The views of a scene show one set of named points, each view turned or mirrored, and shifted as a whole, with a little noise and some points left out.
In the rows, zero is written as 128.

Scene 1
View 1
(137): 141, 124, 159, 175, 120, 121, 128, 154, 131, 100, 108, 111, 132, 127, 135, 83, 128, 147, 107, 115, 97, 125, 114, 113, 101, 116, 117, 118, 130
(22): 149, 123, 163, 166, 132, 118, 139, 132, 145, 86, 100, 94, 119, 115, 129, 64, 137, 150, 99, 135, 115, 120, 108, 138, 121, 119, 96, 121, 173
(76): 133, 122, 147, 151, 130, 111, 133, 132, 135, 132, 130, 106, 130, 134, 159, 108, 118, 153, 150, 130, 137, 120, 122, 118, 142, 147, 125, 126, 142
(17): 139, 117, 156, 193, 129, 115, 146, 143, 141, 111, 138, 99, 131, 108, 173, 96, 120, 144, 111, 131, 129, 142, 105, 113, 139, 153, 124, 115, 155
(105): 125, 126, 144, 121, 121, 116, 125, 150, 129, 126, 111, 121, 122, 122, 118, 92, 120, 141, 149, 116, 101, 110, 148, 124, 99, 119, 114, 116, 112
(63): 132, 130, 144, 97, 124, 116, 122, 132, 134, 117, 91, 115, 114, 136, 102, 81, 128, 150, 151, 124, 108, 94, 146, 146, 107, 106, 99, 129, 134
(91): 129, 123, 145, 144, 122, 117, 134, 149, 133, 123, 122, 116, 124, 115, 141, 95, 117, 141, 132, 121, 110, 122, 133, 122, 116, 134, 119, 119, 128
(20): 143, 136, 140, 100, 130, 116, 134, 108, 143, 138, 98, 103, 106, 136, 125, 86, 125, 160, 140, 137, 136, 101, 122, 149, 148, 129, 94, 149, 184
(202): 142, 145, 128, 144, 105, 120, 141, 134, 130, 134, 110, 115, 123, 120, 144, 105, 115, 165, 107, 122, 104, 135, 121, 117, 107, 135, 137, 142, 142
(261): 131, 116, 169, 174, 128, 119, 138, 144, 145, 147, 139, 100, 113, 107, 139, 80, 125, 143, 136, 123, 129, 132, 109, 109, 148, 144, 101, 112, 161
(102): 117, 135, 135, 116, 119, 106, 150, 123, 147, 138, 126, 101, 117, 92, 122, 104, 123, 161, 175, 142, 137, 125, 162, 128, 122, 152, 132, 105, 131
(103): 136, 133, 155, 161, 121, 111, 143, 123, 145, 136, 123, 94, 122, 118, 137, 98, 130, 170, 144, 135, 137, 132, 119, 113, 138, 146, 124, 120, 156
(189): 138, 121, 160, 141, 138, 112, 127, 121, 143, 131, 117, 97, 121, 144, 137, 92, 130, 157, 157, 135, 145, 106, 116, 128, 155, 134, 101, 128, 165
(83): 135, 152, 137, 138, 101, 115, 135, 120, 136, 152, 108, 106, 123, 135, 117, 111, 128, 187, 152, 124, 120, 125, 132, 107, 112, 133, 141, 134, 135
(191): 132, 122, 184, 178, 124, 119, 119, 148, 140, 152, 122, 103, 118, 137, 108, 77, 136, 158, 155, 109, 116, 117, 109, 96, 134, 119, 98, 113, 143
(205): 150, 129, 166, 168, 129, 120, 143, 126, 150, 117, 107, 90, 108, 112, 130, 65, 136, 157, 100, 134, 124, 126, 95, 131, 139, 127, 89, 130, 194
(212): 123, 126, 142, 107, 133, 103, 129, 116, 141, 136, 117, 102, 125, 139, 128, 111, 124, 162, 196, 140, 150, 101, 152, 133, 141, 141, 121, 118, 135
(97): 122, 127, 142, 105, 118, 118, 116, 145, 125, 160, 116, 129, 118, 141, 118, 103, 114, 145, 169, 108, 109, 102, 145, 119, 116, 122, 112, 128, 111
View 2
(76): 136, 121, 127, 138, 130, 136, 122, 151, 145, 148, 117, 143, 99, 125, 105, 132, 142, 110, 103, 134, 99, 132, 149, 125, 107, 129, 126, 144, 120
(103): 122, 131, 137, 127, 133, 114, 115, 151, 131, 161, 116, 133, 97, 124, 101, 137, 132, 105, 99, 118, 111, 136, 147, 123, 122, 121, 111, 148, 127
(191): 93, 117, 122, 113, 115, 151, 147, 144, 129, 177, 93, 120, 98, 139, 109, 141, 144, 109, 123, 106, 92, 108, 130, 139, 137, 117, 112, 162, 133
(97): 107, 80, 113, 152, 100, 134, 148, 139, 164, 124, 96, 150, 83, 138, 117, 138, 142, 111, 142, 146, 118, 103, 159, 142, 127, 115, 140, 151, 150
(83): 127, 112, 120, 140, 123, 89, 126, 144, 136, 153, 110, 137, 86, 135, 104, 151, 128, 118, 117, 142, 120, 114, 171, 134, 136, 100, 107, 149, 152
(261): 109, 127, 142, 118, 126, 141, 132, 154, 131, 160, 103, 127, 110, 125, 110, 132, 139, 92, 105, 93, 97, 132, 128, 121, 124, 134, 115, 152, 122
(202): 151, 103, 139, 154, 126, 101, 135, 135, 139, 139, 118, 140, 131, 128, 117, 148, 136, 108, 102, 136, 110, 123, 159, 115, 146, 110, 106, 148, 146
(20): 100, 73, 143, 150, 132, 135, 93, 149, 147, 152, 113, 165, 82, 117, 102, 148, 158, 126, 100, 133, 154, 138, 125, 108, 143, 119, 116, 144, 135
(189): 104, 109, 131, 130, 134, 152, 105, 150, 139, 165, 113, 147, 82, 123, 99, 137, 151, 121, 101, 127, 119, 135, 126, 123, 120, 126, 121, 147, 119
(105): 107, 94, 131, 148, 105, 130, 155, 114, 158, 125, 111, 137, 108, 135, 124, 128, 129, 106, 133, 147, 117, 119, 150, 141, 139, 109, 138, 157, 145
(102): 103, 124, 140, 140, 117, 93, 119, 142, 154, 120, 117, 142, 73, 124, 107, 119, 110, 92, 123, 131, 138, 144, 165, 134, 113, 123, 140, 143, 137
(17): 149, 142, 148, 130, 138, 139, 128, 142, 131, 158, 126, 128, 139, 120, 112, 130, 137, 98, 83, 112, 84, 145, 133, 111, 120, 131, 111, 148, 111
(205): 103, 111, 167, 124, 140, 143, 112, 138, 120, 177, 116, 130, 129, 115, 110, 141, 148, 107, 84, 94, 121, 150, 100, 101, 158, 124, 96, 154, 121
(63): 85, 74, 137, 153, 113, 137, 132, 109, 157, 137, 113, 149, 92, 130, 118, 134, 138, 124, 127, 155, 144, 127, 132, 136, 156, 101, 134, 155, 147
(91): 125, 110, 137, 145, 116, 131, 146, 129, 149, 132, 115, 136, 120, 130, 120, 128, 132, 99, 115, 132, 105, 128, 146, 127, 129, 121, 129, 152, 134
(212): 99, 110, 119, 140, 121, 128, 104, 145, 158, 139, 114, 156, 50, 125, 98, 126, 130, 119, 122, 152, 136, 135, 157, 142, 104, 121, 145, 143, 128
View 3
(97): 141, 149, 156, 138, 111, 134, 141, 86, 141, 98, 156, 129, 101, 136, 140, 115, 125, 126, 145, 154, 143, 130, 169, 133, 119, 129, 135, 115, 105
(103): 121, 115, 118, 130, 114, 129, 131, 115, 149, 118, 121, 138, 135, 124, 126, 140, 148, 149, 129, 128, 124, 159, 112, 143, 129, 110, 152, 134, 122
(212): 118, 144, 159, 135, 122, 131, 156, 93, 141, 109, 166, 130, 145, 132, 129, 110, 136, 137, 140, 150, 106, 157, 130, 160, 101, 125, 144, 120, 130
(189): 120, 136, 135, 133, 123, 99, 131, 102, 140, 125, 136, 151, 143, 120, 131, 143, 138, 141, 130, 133, 114, 149, 119, 161, 125, 133, 138, 142, 126
(63): 115, 143, 147, 156, 128, 121, 128, 102, 161, 98, 158, 148, 132, 134, 136, 103, 128, 114, 136, 138, 147, 123, 169, 134, 107, 135, 110, 150, 103
(76): 135, 125, 134, 122, 110, 135, 134, 101, 137, 111, 128, 146, 129, 125, 117, 144, 141, 149, 145, 132, 112, 148, 112, 151, 133, 125, 140, 120, 115
(105): 130, 132, 135, 147, 116, 145, 133, 98, 149, 95, 142, 133, 110, 142, 119, 110, 134, 128, 146, 131, 148, 120, 167, 127, 114, 135, 127, 127, 93
(202): 133, 110, 125, 123, 104, 158, 118, 118, 170, 93, 117, 153, 118, 124, 130, 131, 140, 133, 140, 134, 144, 143, 129, 114, 143, 100, 122, 134, 98
(17): 132, 104, 101, 123, 109, 140, 116, 117, 140, 117, 95, 152, 132, 123, 97, 163, 153, 156, 142, 103, 119, 142, 99, 146, 151, 128, 137, 134, 103
(20): 115, 147, 147, 133, 130, 105, 118, 112, 158, 118, 147, 162, 162, 116, 149, 128, 126, 117, 126, 154, 129, 160, 134, 149, 135, 121, 110, 158, 129
(205): 113, 116, 95, 142, 128, 98, 101, 127, 156, 133, 102, 160, 153, 114, 128, 157, 145, 135, 117, 112, 144, 146, 121, 140, 149, 128, 125, 173, 114
(83): 126, 114, 139, 131, 106, 140, 141, 110, 168, 96, 139, 138, 111, 124, 149, 116, 140, 140, 130, 144, 137, 153, 126, 119, 115, 89, 150, 125, 114
(91): 132, 124, 124, 135, 113, 149, 125, 105, 143, 101, 125, 135, 122, 136, 111, 130, 141, 136, 147, 124, 138, 132, 143, 134, 131, 131, 129, 126, 97
(137): 129, 104, 109, 145, 110, 132, 116, 112, 158, 101, 109, 157, 101, 130, 110, 138, 146, 143, 141, 98, 145, 109, 135, 122, 125, 134, 126, 143, 82
(261): 128, 121, 99, 139, 118, 115, 122, 108, 129, 133, 109, 127, 129, 125, 119, 157, 149, 153, 128, 120, 136, 148, 129, 147, 141, 130, 156, 136, 117
(22): 108, 110, 100, 150, 129, 110, 105, 125, 162, 119, 108, 166, 148, 122, 112, 141, 148, 135, 126, 97, 140, 126, 126, 140, 130, 138, 114, 174, 99
(102): 116, 131, 129, 140, 123, 164, 147, 108, 146, 105, 147, 107, 155, 143, 116, 102, 145, 136, 140, 144, 126, 167, 143, 146, 111, 112, 149, 118, 124
View 4
(189): 125, 131, 129, 125, 97, 141, 147, 130, 111, 129, 135, 119, 143, 114, 122, 138, 136, 116, 138, 124, 136, 118, 119, 124, 121, 143, 135, 141, 123
(76): 133, 120, 132, 117, 87, 138, 148, 135, 131, 125, 134, 143, 132, 136, 115, 139, 123, 127, 136, 114, 130, 143, 119, 139, 136, 128, 122, 142, 123
(22): 129, 137, 121, 147, 117, 124, 125, 126, 98, 130, 128, 122, 130, 107, 141, 122, 141, 152, 137, 86, 171, 139, 128, 104, 122, 122, 140, 107, 133
(102): 122, 100, 129, 135, 128, 137, 127, 143, 149, 124, 140, 134, 118, 142, 119, 99, 106, 126, 143, 118, 117, 103, 142, 166, 138, 129, 114, 158, 109
(20): 134, 131, 139, 142, 122, 170, 134, 113, 109, 122, 124, 127, 149, 113, 132, 125, 140, 108, 140, 109, 146, 88, 130, 117, 112, 151, 121, 143, 149
(202): 151, 122, 133, 142, 111, 161, 112, 145, 141, 115, 113, 165, 133, 147, 130, 125, 133, 140, 134, 87, 143, 154, 136, 140, 137, 117, 121, 122, 146
(63): 131, 126, 129, 137, 147, 154, 111, 133, 109, 99, 138, 113, 112, 128, 130, 101, 153, 102, 128, 109, 130, 124, 164, 115, 109, 140, 100, 134, 138
(261): 130, 111, 115, 126, 106, 112, 138, 143, 133, 142, 139, 132, 156, 117, 125, 124, 137, 143, 125, 120, 144, 142, 103, 126, 130, 117, 151, 126, 117
(91): 135, 109, 127, 126, 118, 131, 127, 138, 136, 117, 137, 141, 122, 139, 122, 114, 134, 133, 125, 103, 136, 156, 135, 129, 132, 115, 112, 129, 128
(205): 136, 134, 120, 150, 111, 130, 128, 127, 107, 142, 122, 129, 159, 101, 144, 127, 141, 151, 136, 94, 174, 124, 109, 107, 121, 125, 159, 108, 137
(212): 120, 119, 136, 121, 108, 150, 144, 137, 125, 115, 142, 117, 118, 132, 112, 122, 119, 99, 143, 135, 106, 101, 143, 152, 125, 152, 108, 166, 114
(191): 135, 118, 107, 123, 109, 121, 121, 166, 125, 130, 142, 117, 153, 118, 124, 128, 162, 120, 117, 138, 124, 159, 121, 121, 120, 128, 155, 116, 114
(83): 145, 125, 128, 141, 109, 170, 106, 168, 144, 115, 118, 146, 135, 145, 125, 126, 133, 117, 140, 118, 115, 135, 147, 158, 135, 137, 133, 134, 128
(137): 140, 131, 118, 133, 112, 121, 113, 151, 116, 116, 130, 137, 116, 133, 130, 123, 148, 146, 126, 92, 149, 187, 140, 115, 131, 110, 128, 102, 129
(105): 135, 108, 125, 127, 139, 138, 113, 146, 132, 104, 143, 131, 110, 145, 119, 102, 146, 115, 121, 110, 123, 155, 156, 127, 123, 120, 98, 131, 129
(17): 135, 125, 126, 126, 81, 115, 146, 133, 127, 139, 128, 150, 137, 126, 126, 139, 119, 163, 137, 91, 160, 162, 103, 130, 145, 109, 141, 118, 122
(103): 133, 124, 125, 136, 96, 138, 132, 149, 133, 136, 126, 139, 143, 128, 126, 132, 121, 139, 142, 113, 136, 128, 119, 147, 137, 130, 147, 133, 117
(97): 139, 104, 128, 115, 133, 157, 121, 146, 140, 101, 144, 133, 127, 149, 113, 111, 155, 90, 115, 131, 103, 145, 149, 129, 117, 132, 96, 147, 133
View 5
(22): 138, 172, 144, 133, 168, 132, 128, 137, 126, 121, 109, 149, 111, 114, 98, 190, 120, 127, 119, 112, 143, 72, 111, 124, 135, 127, 112, 109, 138
(137): 126, 197, 149, 141, 158, 149, 139, 140, 117, 136, 127, 142, 140, 146, 129, 180, 121, 117, 131, 107, 138, 99, 122, 124, 131, 133, 120, 90, 141
(17): 131, 181, 148, 120, 177, 125, 132, 123, 107, 132, 138, 113, 104, 122, 123, 156, 101, 104, 122, 96, 131, 88, 112, 144, 136, 102, 128, 77, 132
(202): 139, 189, 139, 108, 146, 147, 137, 135, 101, 131, 146, 134, 125, 129, 113, 155, 144, 92, 139, 130, 123, 122, 139, 130, 117, 126, 133, 99, 155
(261): 123, 161, 139, 132, 175, 104, 125, 109, 112, 133, 119, 131, 124, 125, 140, 151, 117, 104, 114, 112, 143, 108, 97, 144, 126, 102, 126, 110, 127
(97): 139, 153, 115, 144, 145, 131, 116, 126, 103, 133, 126, 141, 191, 152, 141, 121, 144, 108, 140, 137, 125, 144, 133, 130, 110, 156, 147, 123, 149
(103): 134, 153, 128, 121, 150, 128, 132, 116, 108, 128, 129, 123, 116, 118, 130, 141, 116, 87, 119, 127, 126, 103, 110, 147, 123, 106, 123, 111, 144
(189): 139, 136, 115, 138, 161, 117, 112, 118, 117, 115, 114, 128, 132, 112, 123, 134, 107, 112, 104, 125, 112, 100, 106, 134, 123, 132, 130, 119, 142
(91): 137, 169, 134, 132, 158, 132, 127, 131, 103, 139, 130, 132, 151, 142, 127, 144, 131, 109, 143, 114, 142, 110, 127, 138, 126, 130, 135, 99, 140
(212): 154, 109, 95, 141, 134, 134, 112, 124, 106, 125, 120, 119, 162, 126, 128, 99, 116, 96, 130, 140, 121, 105, 117, 151, 118, 139, 135, 127, 153
(83): 135, 160, 121, 121, 121, 153, 140, 126, 107, 130, 138, 134, 137, 131, 138, 137, 136, 76, 127, 150, 116, 130, 125, 139, 110, 123, 124, 123, 161
(205): 135, 169, 144, 120, 178, 110, 122, 120, 123, 115, 112, 148, 95, 98, 103, 185, 125, 118, 102, 117, 135, 89, 103, 125, 126, 116, 117, 118, 135
(76): 138, 154, 124, 129, 160, 128, 124, 122, 102, 129, 135, 111, 135, 127, 129, 121, 108, 100, 124, 115, 115, 108, 118, 144, 125, 122, 138, 93, 143
(63): 151, 145, 115, 145, 140, 143, 115, 143, 117, 122, 107, 158, 173, 134, 108, 151, 149, 124, 137, 142, 136, 108, 131, 120, 120, 167, 131, 134, 153
(191): 109, 164, 135, 152, 160, 116, 131, 111, 123, 131, 111, 144, 150, 141, 164, 162, 114, 108, 104, 122, 131, 126, 94, 131, 121, 119, 118, 123, 132
(102): 156, 121, 115, 123, 134, 134, 122, 125, 97, 141, 128, 124, 150, 131, 119, 109, 142, 85, 161, 137, 162, 100, 122, 165, 123, 115, 130, 123, 146
View 6
(137): 100, 111, 104, 143, 128, 134, 126, 140, 123, 139, 122, 133, 122, 103, 123, 132, 141, 85, 118, 93, 116, 149, 133, 131, 122, 153, 141, 137, 117
(76): 114, 137, 135, 115, 118, 132, 106, 119, 137, 133, 105, 137, 110, 140, 116, 137, 120, 122, 122, 110, 110, 126, 132, 138, 125, 138, 133, 89, 135
(103): 122, 138, 115, 128, 120, 145, 112, 123, 125, 139, 104, 133, 113, 147, 109, 133, 108, 112, 136, 114, 109, 128, 117, 152, 108, 129, 139, 98, 128
(202): 134, 137, 126, 134, 131, 152, 135, 142, 131, 132, 115, 139, 110, 127, 116, 133, 133, 71, 129, 103, 92, 122, 140, 141, 123, 162, 142, 100, 117
(189): 119, 144, 118, 122, 128, 115, 108, 113, 138, 141, 114, 124, 115, 120, 105, 151, 90, 140, 131, 128, 124, 126, 116, 142, 118, 129, 146, 93, 132
(212): 151, 152, 132, 100, 127, 140, 91, 107, 152, 124, 117, 129, 118, 126, 91, 158, 104, 153, 156, 115, 122, 123, 131, 117, 118, 131, 105, 82, 125
(205): 102, 123, 92, 152, 121, 123, 136, 128, 124, 141, 118, 118, 110, 112, 121, 140, 88, 91, 135, 138, 119, 120, 98, 162, 112, 131, 183, 117, 127
(102): 151, 137, 122, 103, 107, 173, 103, 112, 146, 112, 111, 137, 115, 140, 97, 139, 122, 119, 179, 111, 118, 116, 131, 122, 110, 128, 110, 96, 121
(17): 81, 113, 116, 133, 107, 136, 111, 131, 123, 134, 100, 136, 104, 146, 140, 125, 127, 100, 112, 115, 103, 127, 116, 152, 123, 135, 162, 110, 140
(22): 97, 107, 85, 150, 126, 130, 124, 137, 125, 132, 127, 116, 113, 96, 132, 148, 106, 93, 136, 128, 118, 128, 101, 140, 116, 139, 170, 132, 122
(261): 98, 127, 111, 129, 102, 129, 126, 109, 127, 144, 101, 137, 121, 138, 105, 121, 109, 109, 133, 115, 134, 133, 119, 155, 111, 120, 153, 116, 133
(105): 136, 128, 120, 118, 123, 142, 126, 121, 147, 127, 127, 137, 128, 94, 96, 139, 141, 101, 150, 91, 131, 137, 153, 108, 126, 154, 114, 122, 111
(83): 158, 156, 123, 127, 143, 155, 118, 134, 124, 142, 116, 138, 120, 136, 91, 137, 117, 98, 140, 96, 99, 136, 138, 142, 105, 147, 115, 91, 109
(191): 110, 137, 108, 134, 122, 115, 129, 111, 120, 164, 110, 138, 133, 121, 85, 122, 107, 118, 123, 97, 145, 158, 130, 150, 104, 126, 134, 126, 121
(20): 149, 154, 124, 127, 138, 120, 130, 117, 150, 131, 128, 117, 111, 97, 100, 164, 79, 117, 152, 145, 115, 103, 118, 140, 124, 143, 158, 84, 121
(91): 117, 124, 123, 121, 113, 141, 123, 122, 141, 128, 114, 138, 117, 118, 112, 132, 138, 97, 137, 101, 120, 130, 142, 125, 127, 147, 131, 113, 123

In a view up to two points have been moved. Name them for each view, in the order of its rows, or write -.
view 1: (17), (261)
view 2: (205)
view 3: -
view 4: (22)
view 5: (102)
view 6: -
